Points, in no order, along strands that fork, close into loops and pass close to each other.
In the rows, zero is written as 128.
Points whose rows are less than 115 apart are linked; no others are. Some points are linked to none.
K_738: [117  85 122 130 124  81 125  96 111 134 128 148 145 174 173 119 129 191
 101 170  46 156 170 106 163 124]
K_646: [142 167 135 124 130 125 160  92 123 160 112 170 148 134 185 141 111 111
 117 178 108 131 171 149 209 194]
K_747: [ 87 134 109 141 166 182 149 149  97 141 103 122 163 103 125 139 135  78
 177 110 170 106 110 168 137 127]
K_350: [133 136  92  95 144  89 120 142 129 131 130 117 142  94  76 137 144 140
 100  86 125 136 100 150  94  86]
K_978: [103 114 154 146 149 112  85 118  75 144 151 161 129 155 134 126 105 143
 139 125 105 159 142 167 130 157]
K_168: [122 137 169 109 175 106  72 140  54 136 148 108 146 142  89 180  99  93
 133  85 150 120  85 223 110 169]
K_372: [141  98 148 130 133 104  84 141  50 119  98 115 145 161 140 152 133 118
  98 165 117 112 129  97 138  67]
K_721: [134 155  93 149 141 168 209 131 180 119 109 126 148  87 141 132 120 105
 158 128 147  83 142 116 131 172]
K_427: [103  95 133 163 141 172 136 134  59 138  91 138 157 165 176 128 141 106
 154 181 124  97 149 101 186  91]
K_590: [133 147 145  82 158 124  90 153  69 124 136 111 147 107  94 151 118  87
 122  94 186 126  88 194 111 113]
K_761: [114 188 145 144 162 112 102 135  82 100 120 109 186 137 156 147  72  77
 101 145 128 118 127 148 140  89]
K_597: [106 126 180 138 124 152  81 124  98 145 158 165  90 145 127 107 122 122
 146 129 153 156 138 164 117 151]
K_905: [142 109  80 147  80 100 137 125 199 125 121 101 118 179 155  91 141 151
  82 142  82 125 113  89 145  86]
K_568: [167 122 179  84 114 140 130 142 135 116 133 144  70  72 102 140 171 136
 158 118 203 131 129 100  80 135]
K_556: [131 154 104 126 106 149 204 122 161  89  88 128 145 110 184 136 163 125
 156 146 161 101 154  70 147  91]
K_914: [142  95 122 116 116 100 108  95  76 153 114 155 131 167 154 131 160 163
 105 163  71 138 155 122 181 131]
K_825: [139  93 108 131 117 104  96 149 146 135 143 106 104 130  68 137 125 141
  96 101 110 119 102 124  94  99]
K_973: [165  67 139 101 141 129 153 139 111 128 123 137  90  78  77 182 178 165
 176 118 150  96 132 105  93 179]
K_330: [133  59  92 131 117 118 136 116 157 159 139 135 107 153 124 112 159 179
 112 135  73 127 138 127 130 151]
K_36: [146 105  99 132  83  90 140 105 206 126 129 113 118 183 183  88 128 171
  84 159  62 131 154 102 149 151]
K_490: [141  98 173 134  87 106  43 142 153 136 180 137  50 155  94 106 129 162
  80 124  99 171 119 119 108 100]
K_170: [180 115 117 104  91 138 130 123 163 148 119 119  76 125  99 122 169 115
 112 121 144 109 107  99 132 161]
K_734: [127  98 136 130 105 100  85 168 191 121 179 111  86 123  67 114 121 159
  90  85 120 156  90 122  65  59]
K_958: [130  79 144 116 141 124  81 147  65 148 125 117 112 136  87 163 148 121
 123 121 147 107  97 150 125 111]
K_422: [165 131 131  72  94 135  76 145 132 181 148 119  84 123  61 115 154  73
  94  85 171 132  56 164 149 102]
K_563: [143 171 153  91 142  80  77 113 128 106 155 110 133 126  92 139  89 129
  85 102 103 167 117 148 105 143]
K_670: [107 179 120 143 107 163 156 148 163  99 119 109 152 102 136  96 115  97
 135 118 181 123 115 117 104  66]
K_353: [125 116 141 115 155 156 142 118  40 149  85 154 160 133 172 167 154  94
 158 175 142 100 149 125 204 139]
K_901: [136 112 177 116 104  98  27 140 113 152 173 134  80 171  87 121 116 129
  66 117  98 169  97 148 119  89]
K_613: [138 165  53 120 108 101 152 132 205 134 129  98 153 112 112  97 136 129
  87  88 115 128  97 145 120 105]
K_524: [136 150 115 140 117 142 172 147 184  85 112 106 131  89 127 123 122 130
 156 106 178 104 122  91  70 111]
K_144: [152 155 141  78 122 130  87 117  63 164 109 128 130 130 115 140 148  64
 101 124 167 120  87 166 181 111]
K_534: [ 90 142  89 137 144 212 155 128 124 172  94 122 135 141 140 106 123  49
 148 117 115 116  99 170 216 154]
K_130: [ 79 152 160 155 166 111 133 132 132  75 148 140 166 112 151 129  84 165
 163 124 118 167 158 119  57 110]
K_161: [119 124  68 123 168  75 162 107 137 128 131 123 186 115 114 156 114 171
 107 108  50 134 138 155 129 165]
K_87: [156 122 167 151 111 153 123 113 114 126 119 129  94 149 150 120 121 102
 133 162 154 102 145  96 147 169]
K_706: [106 134 139 104 154  83 131 125 136  78 139 136 148  94 117 145 134 184
 155 112 123 169 146 107  69  90]
K_320: [142 155 185 100 150  72  84  99 100  93 150 112 126 136 118 148 100 147
 108 139  99 164 151 109 110 126]
K_10: [103  91 134 168 129 120 157 128 122  92 119 132 149 146 177 134 110 177
 153 155 111 123 169  74 110 103]
K_478: [120 216 123 133 142 131 128 128 101 133 105 134 182 129 170 145  93  54
  92 161 134 119 132 169 187 103]
K_870: [118 104 120 137 129 135 125 131  58 121  84 129 169 151 162 136 154 121
 122 161 118 111 136  95 163  52]
K_741: [106 144 114 167 150 171 183 133 153 130 133 149 147 105 141 125  96 113
 177 130 151 107 148 146 122 195]
K_9: [166 118 133 114  91 139  87 165 144 156 140  96  77 130  70 114 131  71
  92 105 165 109  57 129 128 104]
K_544: [133 165 125 115 137  91  60 120 114 144 158 119 140 144  83 135  87 109
  70  88 102 156  91 192 122 146]
K_33: [125 121 144 169 118 184 151 126 137 130 127 131 106 134 148 107 109 103
 164 140 151 105 143 114 137 180]
K_419: [150  95 109 103 133 158 178 137 132 127 104 133 106  82 108 154 196 142
 178 116 167  88 141  87 105 141]
K_56: [143 156 169 117 118  65  72  86 121 104 147 114 121 175 136 129  84 141
  66 154  70 165 149 105 145 118]
K_99: [143 128  36 109 114 137 168 144 176 148 109  95 152 104  80 117 168 118
 102  75 122  99  83 132 133  99]
K_956: [168  87 136 116  91 129 118 128 135 131 112 117  83 144 117 131 177 142
 109 146 128 110 127  77 137 111]
K_385: [ 95 118 192 162 149 155 124 139  94 110 145 170 125 118 160 115 114 147
 206 144 173 154 158 124  85 152]
K_324: [114 139 112 138 104 160 183 110 205 133 134 149 116 113 164  73 156 143
 154 135 131 145 149 127 132 162]
K_388: [172  84 143 110 120 101 108 130  75 115  95 114 113 141 126 167 161 147
 106 159 117 100 134  67 136  82]
K_559: [107 141  95 128 123 130 142 119 130 142 119 144 152 126 154 104 150 145
 120 133 117 141 143 144 148 102]
K_106: [162 117  99 153 117 120 145 120 144 120 108  94 136 151 128 137 113 128
  94 137  99  84 117  88 129 137]
K_35: [138  99 182 111 138  99  41 139  67 137 153 123 101 153  92 160 114 122
  95 128 116 142 105 154 117 115]
K_233: [150 128 139 144 105  91  68 106 113 139 137 117 113 192 142 111  99 136
  56 149  64 143 123 116 163 114]
K_853: [114 189 142 133 118 102 159  88 151 114 129 159 154 133 204 120 110 144
 110 178 103 166 176 122 165 125]
K_356: [ 58 151 119 154 174 127 153 131 122 106 149 168 194 104 154 130  98 158
 172 123 113 171 162 160  97 123]
K_236: [111 141 110 115 181  88 130 114 100 127 144 139 170 104  99 162  95 148
 131  99  92 138 131 187 115 190]
K_415: [144  95 143 129 153  92  98 147 114 110 155 107 109 113  61 175 106 154
 122 109 105 120 113 130  73 150]
K_610: [157  77 108 150 105 114 137 110 155 144 133 112 109 177 128 121 121 163
  90 153  69 107 134 101 142 166]
K_141: [132 145 129 151 127  99 130 134 153  86 124  95 139 139 131 130  91 134
 113 123 119 118 124  96  94  97]
K_62: [154 137 100  74 104 134  99 114 134 188 130 133  99 123  81 112 175  94
  98  95 140 136  80 175 181 145]
K_915: [102 154 107 134 130 165 118 120 121 172 123 129 128 146 119 106 122  64
 134 103 132 125  99 189 183 158]
K_278: [145 115  76 103 126 157 171 145 146 134  95 111 133  87  88 136 176 114
 143  97 152  86 102 108 121 115]
K_693: [110 126 130 109 182  95  88 134  79 132 151 122 156 115  71 181  99 135
 131  87 111 132 100 207  95 171]
K_137: [158 162 106 138 126 142 215 124 166 101  88 127 157 109 178 163 123 116
 142 162 135  75 168  78 151 144]
K_719: [149 169 163 119 156  98  77 132  75 108 123  93 155 146 132 160  73  78
  91 137 127 122 117 151 136 127]
K_656: [158  88  83 104 122 136 173 115 166 160 133 134 101 100  93 134 176 154
 140 107 109 112 123 144 122 215]
K_380: [121 159 134  96 171  96 142 135 110  94 122 132 170  68 117 160 139 146
 158 108 154 146 133 132  80 113]
K_887: [137 146 112  93 122 136 122 100 122 174 130 147 110 119 113 116 162 105
 121 108 131 143 119 178 178 181]
K_667: [147 132 134 107 137 147 153 101  77 168 102 159 138 131 166 158 158 104
 143 168 121 107 151 131 222 187]
K_838: [126 151  52 135 139  97 168 123 190 130 127 104 167 117 122 123 106 150
  99 106  78 119 125 156 122 153]
K_362: [109 122 176 168 145 122 131 132 123  93 160 148 123 128 147 121  79 166
 172 134 131 149 161 111  68 157]
K_805: [149 122 124 145  86 107  97 114 133 129 113 106 116 188 153 104 123 127
  70 153  91 122 121  89 159  69]
K_355: [114 112 120 136 119  69 141  98 178  98 144 114 136 170 170 111  97 195
 104 156  56 160 169  98 132 133]
K_164: [ 76 151 111 169 174 149 168 144 124 131 140 161 184  96 142 130  94 132
 182 120 142 132 146 167 105 156]
K_659: [118  59 161 177 136 144 109 126  71 154 138 138 125 188 137 142  66 137
 149 154 109 101 137 139 150 201]
K_776: [138 156 115 139 111 102 153 133 205  64 131  89 115 118 125 127  94 146
 122 106 144 124 124  86  69  98]
K_265: [124  86 169 168  96 119  71 153 171 113 180 123  63 150 100 110 108 163
 103 118 115 153 123 106  74  89]
K_132: [124 177 116 111  88 135 168 114 195 114 128 138 120  98 153  87 159 146
 134 120 154 158 143 121 111 103]
K_955: [111 194 128 152 163 147 157 127 107 137 105 142 174 116 166 162  87  59
 137 160 145 106 147 165 182 147]
K_260: [149 111 169 152 130 124 106 112  83 129 115 128 118 170 147 138  89 118
 118 161 121 103 141 115 155 176]
K_575: [116 125 105 121 123 158 189 135 119  99  81 127 161  96 164 138 186 133
 178 146 169 107 145  76 120  50]
K_849: [160 143 189 109 111  86 101 124 160  68 151  92  81 120 106 141 100 152
 116 124 141 144 136  68  69 109]
K_861: [115 124  99  97 153 148 180 138 107 123  94 145 157  66 138 144 196 138
 187 119 173 120 144 112 115  99]
K_884: [123  89  72 102 100 153 149 142 193 154 132 132  92 109  98  87 210 162
 142 101 124 142 112 120 118  91]
K_868: [122  78  76 114  99 120 137 125 200 156 148 137  93 132 129  86 204 186
 117 119  79 152 132 133 121 119]
K_775: [130 160 138 125 102 137  93 145 179 134 177 135  87 113  88  79 119 122
 108  79 159 167 100 158  84 119]
K_581: [168 126 115 115  89 142 126 164 183 130 132  86  98 115  82 108 136  99
 106  99 169  98  72  89 100  77]
K_182: [131 123 151  98 109 194 149 146 141 123 117 137  77  76 107 109 185 103
 189 117 216 130 118 104 101 119]
K_327: [137 128 156 194  99 129 122 119 171 106 143 115 103 182 169  85  61 139
 109 160 109 131 151  91 121 148]
K_606: [ 73 122 122 156 151 226 152 144  99 152  96 121 130 134 140 114 117  54
 187 123 155 109 108 146 180 146]
K_792: [139 125 163 145 152 116 120 136 133 100 152 124 107 103 103 142  91 150
 150 114 137 129 137 121  72 174]
K_430: [ 94 195 128 117  81 157 164 135 177 104 127 133 139  91 154  77 151 130
 138 118 187 166 114 115 114  59]
K_991: [115 168 134 135 116 129 160  99 111 142 108 171 161 143 209 122 126 125
 124 194 111 142 178 121 198 129]
K_619: [ 84 160 124 165 180 166 136 155  79 130 110 125 191 123 152 155  82  66
 167 142 166  96 127 174 145 124]
K_990: [107 111 155 115 124 204 136 129 101 143 110 149  91 116 132 106 171  97
 189 132 178 137 126 119 149 138]
K_967: [128 137 105  95 162 109 129 147  96 122 124 118 163  75  95 157 145 124
 132  91 159 120 109 159  93 111]
K_533: [ 93 108 182 142 132 183 112 128  87 140 136 170 103 133 147 108 144 121
 197 140 179 144 142 141 119 160]
K_948: [105  82 154 163 143 122 123 113  84 146 152 168 140 170 165 126  86 171
 149 159  92 143 170 135 155 184]
K_452: [ 95  88  94 143 115 187 170 131 186 147 134 140  98 117 126  74 177 157
 171 114 130 140 138 121 110 123]

How many points has the smallest loop of links through each point below? Write - if it is on no loop.
K_164 | 14
K_236 | 22
K_884 | 13
K_825 | 9
K_905 | -

A tip is a point with one link. Name the tips that can be reached along the links from each point below, in the order of the rows.
K_478 | K_719, K_581
K_738 | K_914, K_544
K_613 | K_568, K_973, K_958
K_956 | K_170, K_853

A fork is a point with three links, a tip a point with one. Leave the first point through the second and follow the links. Name the first fork or tip that comes.
K_991 / K_646 | K_170
K_534 / K_606 | K_719
K_524 / K_670 | K_610
K_372 / K_870 | K_853
